The views of a scene show one set of named points, each view turned or mirrored, shifted and resized as a whole, with a little noise and some points left out.

Scene 1
View 1
muraz: [  6  16   1   5  19  21 -11   4  17  20  -4  -6  -3  -7  -2   7   3   9
   5  -2 -14  -7  -2  22  -4  -4   2  -7   3   7   1  -6  -2]
fimis: [  0  -9 -20   2   9 -18  -7   7 -11  -2   0   4  -4  -4  -7   7  -3   7
   4  -5 -11 -22  -4  10 -19 -24   6   7  11  -1  -9  -2  -4]
mizup: [-10   7 -16   8   9  -7  -8  -4  -1   3  -8 -13  -1  -6   0   4   4  -1
   7   6  -4 -14  -8  20 -16 -15   5  -3   3   4  -8  -3   2]
Limi: [-15  -1 -18  -1   5  -7  -3  -9   1   8  -5 -16   8  -2 -11  10   3   0
  13   9 -13 -12  10  14 -15 -16   7  -6   3  17 -11 -14  -1]
Dukel: [ -3   1  -6   4  13  -3  -3  -3   2  11   7 -14 -10  -3   2   5   5  -2
  10   3  -5 -23 -15   5  -6 -16   4  -3  12  -9   1  -2   8]
Vusu: [ -7  -8 -22  -1   6 -13  -2  -2  -6   7   0  -2   3   0 -15   9   1   5
   6  -3 -16 -19  10  11 -16 -19   5   2   9   6 -12  -9  -7]
vopu: [ -5  12  -7   6  13   2 -10   1   3   7 -12 -12   0  -8   0   4   2   6
   7   5  -7  -7  -9  25 -14 -11   5  -7  -1   8  -5  -5   0]
biba: [ -5   9 -18  11   6  -3  -8  -7   2  12   2  -7  -6  -2  -8   1   7  -2
  -1  -6  -8 -21   0  16 -10 -12   0   2  10 -10  -9   1  -2]
tus: [ -3  11  -1   8  13   7  -5  -6   8  20   4 -16 -10  -3   0   3   8  -2
   8   2  -5 -19 -12  11  -2  -7   1  -8  10  -9   1  -2   6]
vot: [ -4   1   0  -2  12  -2  -3   2  -3  14  -8  -9   2  -3  -9   7  -1  13
  11   0 -12 -12  -8  21 -10 -12   7 -11   2   8  -3 -11  -6]
fuzov: [ -4  -9 -14   3  10 -20  -2   0 -12   1   5 -10 -10  -3  -1   4   2   0
   9   2  -2 -28 -19   3 -15 -23   6   1  13 -10  -3   0   5]
Dafi: [-19  10 -19   1   7   1  -8  -8   6   6 -22 -18  19  -7 -11   9   1   4
  13  13 -16   3  16  32 -20 -11   8 -11 -10  34 -16 -19  -8]
Rok: [-20   3 -14   1   2  -9  -1 -14  -3  15 -11 -18  11   0 -16   6   4   3
  12   4 -12 -10   8  24 -13 -10   5 -14   1  13 -13 -14  -6]
Goke: [  4  15  -1   6  18  17 -10   3  13  19  -1  -5  -6  -7  -1   6   4   7
   5  -3 -12 -11  -4  19  -4  -6   2  -5   5   1   1  -3  -2]
sokov: [ -3  -2  -6   0  11  -3   0  -4   2  17   8 -10  -6   0  -8   7   4   2
  10  -1 -10 -22  -5   6  -4 -14   3  -6  13  -5  -1  -6   1]
Gena: [  1   4  -6   9   7  -8  -4  -1  -8  16   4   0 -12   1 -11  -1   5   6
  -2 -16  -4 -27 -12  17  -7 -11  -1  -2  13 -23  -5   4  -6]
paga: [ -7   0 -29   5   9  -9  -8  -1   2  -3  -2  -7   1  -6  -3  10   1  -3
   6   6 -12 -15   7  11 -20 -21   5   7   7  11 -12  -6   1]
dib: [  0  -8 -22   0   9 -14  -5   5  -6   2   4   3  -4  -3  -9   9  -1   5
   3  -5 -14 -21   1   7 -17 -23   5   7  12   0  -9  -4  -4]
pedaf: [-14  -4 -16   5   3 -20  -1 -10 -11   7   0 -16  -3  -1  -7   2   4  -3
   8   3  -3 -24 -10  11 -15 -18   4  -4  11  -6  -7  -4   3]
Tol: [ -1   6   4   0  17   7  -5   2   6  14  -6 -14  -1  -7   0   7   1   9
  14   7  -9 -10 -13  18  -7 -10   6 -11   2   9   2  -9   2]
zom: [-16  -1 -21   9   2 -21  -3 -11 -10   3  -4 -16  -1  -2  -7   2   5  -5
   7   5  -3 -21  -5  14 -18 -18   5  -2   8  -2 -12  -3   1]
View 2
vot: [  0   9   1 -16  -5  19   2  17   7  25  10   5 -20  -1  -3   4 -15   5
 -12  10   0  14   0 -12   7  -6  -6   9  -9  11   8  20  17]
dib: [  7   4  12   4 -13  14 -11   7   2   9   3  14  -2  -5 -14   7 -17   9
 -11  14  -2  -4  -5   3  12 -10  -7   1  -8  -1   8   1  14]
paga: [ 13   6  13   3 -10   8  -9  -1  21   6   5  13   3  -1 -10   4 -12   5
  -7  -1  -4  -2   0  -8  12 -13 -14  -1 -14  10   6   1   8]
Dukel: [ -3   3  11 -16   5  10 -19   9   8  26  13  11 -20  -1 -11  14  -3   8
  -4  11  -4   8   5  -2  15 -11  -4 -11   2  -3  -8   4  18]
mizup: [  7   3   8  -5  -1   6 -10   7  18  14   5  10  -6  -2  -5   2  -6   5
  -8  -3  -3   5   2 -13   9 -13  -5   0 -11   8   1   9  11]
fuzov: [ -2   5  19  -3   1   8 -29  14  -2  23   1  14  -9  -8 -17   8 -12  13
  -9  10  -6   6   1   3   9 -10   2  -9  -8  -4 -11   1  12]
zom: [  1  15  21  -2   2   2 -17   7  18  18  -2  14  -3 -11  -5  -2  -4  12
 -10   0  -8  -1  -3  -7   3  -6  -1  -1  -7   9  -7   6   8]
muraz: [  3  -4  -9 -24  -4  18  11  10  18  16  22   3 -25   6  -1  13  -2  -3
  -5  10   4  10   7 -16  18 -12 -12   4   3   7  13  18  23]
Rok: [  2  26  12 -14  -3  12   6   5  27  23   6   9 -10  -5   4  -7  -8   9
 -10   2  -4   3  -6 -14   1   1 -12  15  -6  25   7  19  11]
sokov: [ -3  11  11 -16  -2  15 -10   7  10  24  15  11 -19  -2  -9  13  -7   9
  -4  16  -3   3   0   1  14  -7  -9  -3   7   1  -2   6  20]
Gena: [ -4  -3   4  -9   0  11 -12  17  -2  15   1  12 -18 -14  -3   8   6  13
 -12  21  -3  -5  -5   2   8  -4  12   1  13 -15   0   8  25]
Limi: [  5  22  14 -10  -6  13   0   0  25  20   9  11  -6   0  -3   1 -15   5
  -8   1  -4   3  -2 -10   8  -5 -18   8 -10  22   6  10   9]
fimis: [  8   1  12   6 -13  14 -15  12  -2   9  -2  13  -1  -9 -15   5 -20  11
 -14  11  -2  -1  -4   2   9  -9  -1   3 -13  -2   6   2  13]
Dafi: [ 13  18   2 -12  -8  13  17   2  37  14   7   4  -3   4   6 -10 -16  -2
 -10 -12   0  10  -1 -29   4  -7 -23  20 -22  38  17  23   5]
biba: [  4   1   6  -8  -1   7  -8   5  17   9   6  11 -11  -8  -1   6   7   7
  -7   9  -5  -7  -2  -5  10  -8   0  -1   9  -3   2   6  18]
tus: [ -4   1   4 -23   7  10  -9   8  15  23  18   7 -26   1  -3  15   7   3
  -2   9  -1   8   6  -9  16 -11  -4  -8  10  -2  -5  10  21]
Vusu: [  8  15  13  -1 -13  16  -4   4  11  11   2  14  -1  -6  -7   2 -17  11
 -11  12  -3  -6  -8   1   8  -3 -11   8  -5   8  11   5  12]
Tol: [  0   0  -1 -22   0  17  -3  14  11  26  19   4 -24   5  -7  13 -12   1
  -7   9   2  18   9 -13  16 -12 -11  -1  -6   7   5  17  18]
vopu: [  4  -2  -2 -15   0  11  -1  13  16  17   9   4 -16  -1  -1   3  -5   0
 -10  -1   1  13   6 -21   8 -13  -4   4 -11  11   5  19  14]
pedaf: [ -2  16  20  -6   2   5 -20   9  11  24  -1  15  -8 -11  -7   1  -5  13
  -9   5  -8   2  -3  -3   4  -5   0  -2  -4   6 -10   6  11]
View 3
zom: [  1  -6 -13  15   8  11  -7  -2  -2 -10   0   5   4   4   8   7  13   2
  -5   3  -9 -10  -2  15  -8 -18   8   2 -21  11  12   5  -3]
fuzov: [ -4   6 -14  21  -9  10  -6 -17 -13 -10   1   4  -3  -4   3  -1   6  -1
   0  -5 -15 -15   5   2  -7 -20   6   1 -21  10   7  -6  -5]
Gena: [  3 -10   0  18   0   0   1  -8 -18  -2  21   6  -5 -14   1  -3  14   4
   0  14 -23 -17   9   3  -6  -8  -1  -5 -10   3  -7 -10 -14]
Limi: [ 14 -14  -3  -4   5   7 -11   9  -1 -16 -15  -2  -2   6   3   4  15   2
  -2  -3  -6  -9  -9  11  -4  -8   3   2 -11  12  19  20   5]
Rok: [ 13 -22   0  -4  19   4  -9  11   2 -10 -10  -4  -2   6   4   7  19   6
  -1   0  -5 -12  -6  17  -7  -1   2  -1  -9  10  21  16   4]
vopu: [ 13  -9   8   6   3  -1   8   2  -5  -6  -8  -1  13  -5   1  -9  16  -3
   7  -3  -9  -5  -4  12   6   3   2  -8 -16   3  19   7  -6]
Dukel: [ -3   3  -1  15  -9   7   6   2 -15  -6  -4   0  -2 -14   2  -7  10   2
  -1  -4 -15 -19   6  -3  -1 -14  -4  -3 -22   6   5   0  -2]
Goke: [ 15 -10  18   1  -9  -5  12  13 -15  -5  -3  -2   5 -18  -4 -15  17  -2
   5   4 -16 -11  -2   0  10   3  -9  -8 -12  -1   4  10  -6]
mizup: [  7  -4  -1  12   1   5   3   0  -3  -9  -6   3  10  -1   5  -3  14  -3
   2   1  -8  -5  -4  12   2  -8   5  -3 -20   7  16   8  -5]
vot: [ 15 -13   7   1   3  -3  -2  -5  -9  -5  -7  -5  -2  -4  -1  -7  13   1
   9  -9 -11 -13  -1   8  -3   7   1  -7  -7   5  16   3   0]
Dafi: [ 27 -23   7 -12  16   1  -8  14  10 -15 -23  -5  11  14   4   2  20  -3
   3  -3   1   4 -20  23   4   8   6  -2  -7   9  34  30   5]
muraz: [ 19 -13  19  -4  -7  -6  10  15 -13  -6  -8  -3   3 -16  -4 -14  17  -1
   6   1 -16 -11  -4   0  10   8  -9  -9 -10   0   9  14  -3]
tus: [  0  -3   8  11  -3   4  14  15 -15  -2  -4  -2   1 -19   1 -10  15   3
  -1   1 -14 -20   7   0   4  -9  -9  -6 -21   2   4   3  -3]
sokov: [  4  -5   1   7  -7   5  -2   5 -16  -8  -3  -1  -9 -13  -1  -3  11   4
  -1  -1 -17 -20   4  -4  -5 -12  -5  -1 -13   7   3   6   1]
Vusu: [ 14 -11  -8   5  -5   7 -21  -5  -8 -19   3   5  -7   5   3   5  11  -1
  -3   7 -16  -7  -9   5  -9 -14   7   5  -7  11   6  13  -3]
paga: [ 13  -3  -7   6 -10   9 -13   1  -4 -20  -6   6   6   5   4   1  12  -7
  -2   6 -11   1 -15   7   1 -17   8   5 -16  11  12  20  -4]
dib: [ 14  -5  -7   9 -13   4 -18 -14 -13 -18   5   6  -6   0   1   1   8  -4
   2   5 -18  -6  -7   0  -5 -13   6   3  -8  10   4   8  -6]
View 4
Rok: [ -9   7   7  -8  17  13   6  21   3  14   4 -17 -17  11   0  13  14 -12
 -20  -5  12   1   8 -20  11   0  -1   2 -13  13  17  14  -5]
biba: [  0  13   4  -5   3  11   3  13   8  12   6   4  -5  11  -3   8  -3  -8
 -11  -9  10  -4  -7   4  -3   5  -6   8  -7  11  23  10 -13]
Gena: [  0   5  11   1  -2  -4   5  20   9   8   9  10   1   8  -2   9  -5   1
  -4  -4   8 -13 -12   7  -7   6  -9  11  -1   4  15   8 -22]
fuzov: [ -1   9   6  -1   2   3   7  13  13  11  -2  12 -14  10 -14   0   4 -10
   4   3   7  -6   4   3   1  15   6  11   3  -4  18  -5 -22]
pedaf: [ -2  11   5  -3   7   7   8  16  12  11   2   4 -16  12  -7   8   4 -13
  -4   2  10  -5   8  -6   1  11   9   6  -4   0  18   3 -22]
mizup: [ -3  11   1  -5   4  15  -1  11   5  12  -3  -3 -11  18  -6   5   5 -15
  -8  -6   7   4   6  -5   8  12  -8   5  -5   6  13   6 -11]
fimis: [ -3   5  13  -2  14   3   0  11   2  15  -6   8 -18   6 -10  -7   4 -12
  -4  -3   0  -7  -8   3   2  11  -4   5  -3  -7  24  -4 -11]
Limi: [ -7   8   4  -9  17  17   4  14   5  17  -1 -13 -22  12  -6   2  16 -16
 -17  -5   9   4   9 -16  16   4  -2   3  -9  10  20   5  -1]
Dafi: [-11   6   4 -13  20  25  -5  13  -7  19  -5 -27 -21  16   1   5  19 -21
 -28 -13   6  12  10 -26  22   2 -13  -4 -17  13  15  15  10]
Tol: [ -6   1   2  -6  -2   9   3  17  12  13   1 -10  -2  18 -12   1  13  -4
  -8  -3  11   9   6  -7  19   8 -20  14   2  15   5   3  -3]
muraz: [ -4   3   4  -8  -2  11   0  15  10  15   6 -11   4  15  -8   1   9   0
 -16 -12  11   8  -6  -1  15   1 -29  14  -1  25  11   9   4]
vopu: [ -5   6   3  -6   1  14  -3  14   2  12  -3 -10  -4  20  -5   4   7 -11
 -11  -9   7   8   4  -8  13   9 -19   7  -3   9   8   9  -6]
zom: [ -2  13   4  -4  10  13   5  14   6  11   0   2 -18  13  -3   9   4 -17
  -6  -1   8  -3   9  -7   0  11   9   3  -8   0  20   7 -19]
dib: [ -2   6  12  -4  14   5   2  11   6  17  -2   7 -18   4  -9  -7   6 -10
  -7  -4   3  -8 -10   4   4   7  -3   6  -4   0  27  -5  -7]
tus: [ -1  10  -2  -6  -9  10   8  17  19  11  10   1   4  17 -10   8   3  -3
  -7  -5  17   3   2   4   7   7 -13  16   2  21  11   7 -12]
Vusu: [ -4   6  13  -5  20   7   5  15   4  17   1  -1 -21   3  -6  -1   9 -11
 -14  -4   6  -7  -7  -5   4   2   1   4  -9   4  28   1  -5]
sokov: [ -2   7   5  -5   2   4  11  18  19  15   9   2  -7   9 -11   3   8  -1
  -8  -1  15  -3  -1   2   7   4  -4  14   0  15  19   0 -10]
vot: [ -8  -1  11  -3   6   3   3  20   5  13   1 -11  -7  12  -7   2  15  -4
 -11  -3   8   2   1 -11  16   5 -17   9  -2   8   8   4  -5]
Goke: [ -2   5   4  -7  -5  10   0  14  10  14   6  -5   5  15  -9   1   5  -1
 -13 -13  12   6  -7   4  12   3 -28  14   0  22  11   8   0]
View 5
sokov: [  4  -6   3  17  24 -16  -3  13  -2  -7 -24  13   2  -1 -12 -16  -1  12
  -9  -9  -2   0 -12  -8  20   7  -9  -8  -8 -11  22   4  15]
paga: [  2   5   7  25  10  15 -12  14   7  -3  -3  10   4  -2 -10 -11  11   7
   9 -30  13   3   9   0  19   9 -14  -5 -13  -2   2  19   5]
Dafi: [-11 -14  17   7  -4  27 -18  16  36  -6 -25   1   1  -9   5   6   5   3
   9 -37   6 -20   9  22  20  13 -36 -12  -5 -13 -18   6 -22]
fimis: [ -2   0   7  35  21   3  -7   3 -11   1  -9   9  -4  10 -11 -22  14   4
   3 -20  -5  16  11   3  19   3   1  -5 -11   4   9  22   4]
mizup: [  0  -6  14  22   6   2   3  17  10  -2 -12   5   5   2  -1  -4   1   5
   4 -21   2  -1   1  -7  13   6  -9   8  -9  -7   3   8  -1]
Vusu: [ -5  -1   8  25  21   8 -21   4  -2 -10 -14   9  -5  -3 -11 -20  12   8
  -3 -19   0   9   8  12  26   7 -14 -12 -13   0   6  13   2]
fuzov: [  6   5   1  30  23 -13   9  15  -5  -5 -16  10  -5  12  -8 -23   7  13
   2 -11  -6  14   4 -14  16   0   3  14 -18   8  18  11  16]
Dukel: [  8  -2   3  20  19 -19  10  18  -1  -2 -18  12   5   5 -11 -12  -2  12
  -3 -11   0   0 -12 -17  14   5  -2   3  -9  -9  22   5  19]
vopu: [ -3 -16  16  18   2  -1   5  15  12   5 -20   5   8   5   1   2   0   0
   3 -22  -2  -8  -5  -3   8   9  -9  -2   1 -17   0   6  -7]
biba: [  0  -6  19  25  12  -3  -9  10  -8  -5  -1  10  12  -9  -9 -10  -1   3
 -14  -9   6   4  -9  -9  17   4  -7   3  -9 -13  11   6   9]
tus: [  6 -12  10  15  13 -20   8  18   2   0 -19  12  14  -3  -7  -3  -8   8
 -10  -8   2  -9 -22 -18  10   7  -7  -1  -3 -20  20  -2  14]
vot: [ -6 -19   9  16  14  -9   0   8   9   1 -36   7  -2   7  -2  -8   2   4
  -1 -18 -13  -5  -4   7  14   8 -11 -12   0 -12   7   4  -9]
pedaf: [  1   2  10  24  15  -5  -1  16   3 -15 -17   7  -5  -1  -4 -17   2  14
  -5  -8  -4   8   3  -6  19  -1  -8  18 -22   5  10   4   9]
muraz: [  0 -22  13  12  10  -9  -2  10   5  10 -23  11  16  -2  -7   4  -4  -2
  -6 -20   1 -17 -20  -2  10  16 -12 -26  11 -31  11   4  -1]
Tol: [  0 -17   6  11  12 -14  10  16  15   6 -34   8   6   8  -2   0  -1   5
   3 -21  -5 -12 -12  -4  10  11 -10 -13   4 -18  10   3   1]
dib: [ -1   3   6  32  23   1 -12   4 -10  -2  -8  11  -2   6 -14 -22  13   5
   1 -22  -1  13   7   4  22   6  -4 -11 -11   1  11  19   9]
Goke: [  2 -20  13  16  12 -13   1  10  -1  10 -18  11  18   0  -9   1  -4  -2
  -8 -17   2 -12 -21  -8   8  14  -7 -21  10 -29  15   5   3]
Limi: [ -2  -3   7  12  11   8 -15  17  20 -12 -24   7  -4  -9  -4  -9   6  12
   4 -24   5  -8   3  10  24   9 -26  -8 -13  -6   0   6  -1]
zom: [ -1   2  13  24  10   4  -4  17   5 -14 -10   6  -3  -3  -2 -14   3  12
  -2 -13   1   7   7  -4  21  -1 -12  21 -23   5   3   5   4]
View 6
zom: [ -3 -15  15  19  -7   2   7  -5   6   3  19  20   5   3   0  -7   1  15
   6  13  -4  10   4 -12  -1 -10  -9   8   4   4   2  21  -5]
Goke: [ -2   2  17  10 -15   3   0   3  10 -13  -5  12   3   5  18  12   8   2
  -7  -5 -20  23  17 -12 -19   0  18  16 -21   2 -18  15  11]
Dafi: [ -4   7  29  17  24   1   1   6   3   4  18  13  16  20 -18  19 -13  -2
   0 -12 -19  24  14  18 -21  -9  -5  10  -6  15   9  32  11]
Gena: [  7  -5  10   9 -24   4  10  -6   8  -9  -3  25  -3  -8  22  -6  15  22
  -1  12  -6   2  12 -24  -1   6  15  11  -5  11  -8   7  -2]
Vusu: [ 6 -4  9 19  5  0  7 -2 -7  4  7 21  4 -1 -1 11 10  7 -7  9 -6 -3  6 -3
 -5 -7  3 -1  4  6 -2 18 -5]
vopu: [ -7  -3  24  17  -5   9   3   4  13  -9   6  13   9   8   7   5  -5   4
   1  -7 -13  21  12  -9 -14   1   3  17 -14  10  -7  18   1]
pedaf: [ -2 -15  15  20 -14   2   3  -5   7   1  14  17   8   0   6  -9   8  17
   8  12   0   5   5 -15   1 -10  -7   6   2   2   0  19  -6]
biba: [  2  -8   9   9 -16  -1   9  -6   4  -3   9  24  -4   0  10   0   6  13
  -3  15 -16  15  10 -16  -8  -2   8  12  -4   4 -10  15   5]
Tol: [ -6  -2  25  18 -11   7  -7   5  15 -11  -2   4  16   6  13   9   8   3
   1 -13  -8  15  15  -7 -16  -5   7  13 -20   3 -11  19   2]
Rok: [  5   3  23  12   5  -4   0   0   6   7  16  17  15  12  -6   5   6  14
   5  -2  -9  11  13   6 -12 -13   0   7  -4  12  10  28   9]
dib: [  0 -10   5  24  -1   6   8  -1  -5  -3   2  20   0  -6   5  10   8   4
 -10   9  -5  -3   4 -12  -3  -2   4   0   3   2 -10  13 -12]
muraz: [ -1   5  21  10 -10   2  -2   4   9 -12  -4  12   6   6  14  17   8   0
  -7 -10 -21  22  19  -6 -22  -2  19  15 -22   4 -16  17  12]
paga: [ -7 -14   8  23   6   4   6  -1  -4  -1  14  18   1   3  -4  12  -3  -2
  -8  10 -13  13   4  -6  -7  -8  -6   5   2  -3 -10  20  -5]
Limi: [  0  -3  18  19   7  -2  -1   1   1   5  15  13  13   9  -7  11   6   5
   0   0  -9  11   9   5 -11 -15  -2   4  -3   1   1  27   4]
fuzov: [ -5 -20  10  27 -19   9   3  -4   8  -5   5  13   7  -7  12  -7  12  11
   2  11   5  -1   2 -22   5  -7  -5   5   0  -3 -10  13 -15]
vot: [ -3   1  26  19  -6   9  -2   5  13  -8  -2   9  17   5  10   7   7   8
   1 -12  -5   7  13  -4 -12  -2   7  10 -15  11  -4  17  -2]
fimis: [ -1 -11   7  26   1  10  11  -1  -3  -5   1  22   1  -7   5   5   5   5
  -8   9   0  -6   2 -14   0   2   1   1   5   7  -9  10 -16]
Dukel: [ -5 -15  12  19 -24   4  -3  -2  11  -7   3  10   7  -2  18  -1  16   9
   2   6  -6  10   8 -19  -5 -10   2  10 -12  -8 -15  15  -2]
sokov: [  1  -7  10  15 -19  -2  -3  -2   6  -2   1  13   8  -1  15   4  22  10
  -1   5  -5   5  11 -12  -7 -12   9   6 -11  -5 -11  18   2]

Which points are out of place in each view (at most two, in the order of its rows)? Write - if all are in place.
view 1: muraz
view 2: mizup, Tol
view 3: Vusu
view 4: Limi
view 5: -
view 6: vot
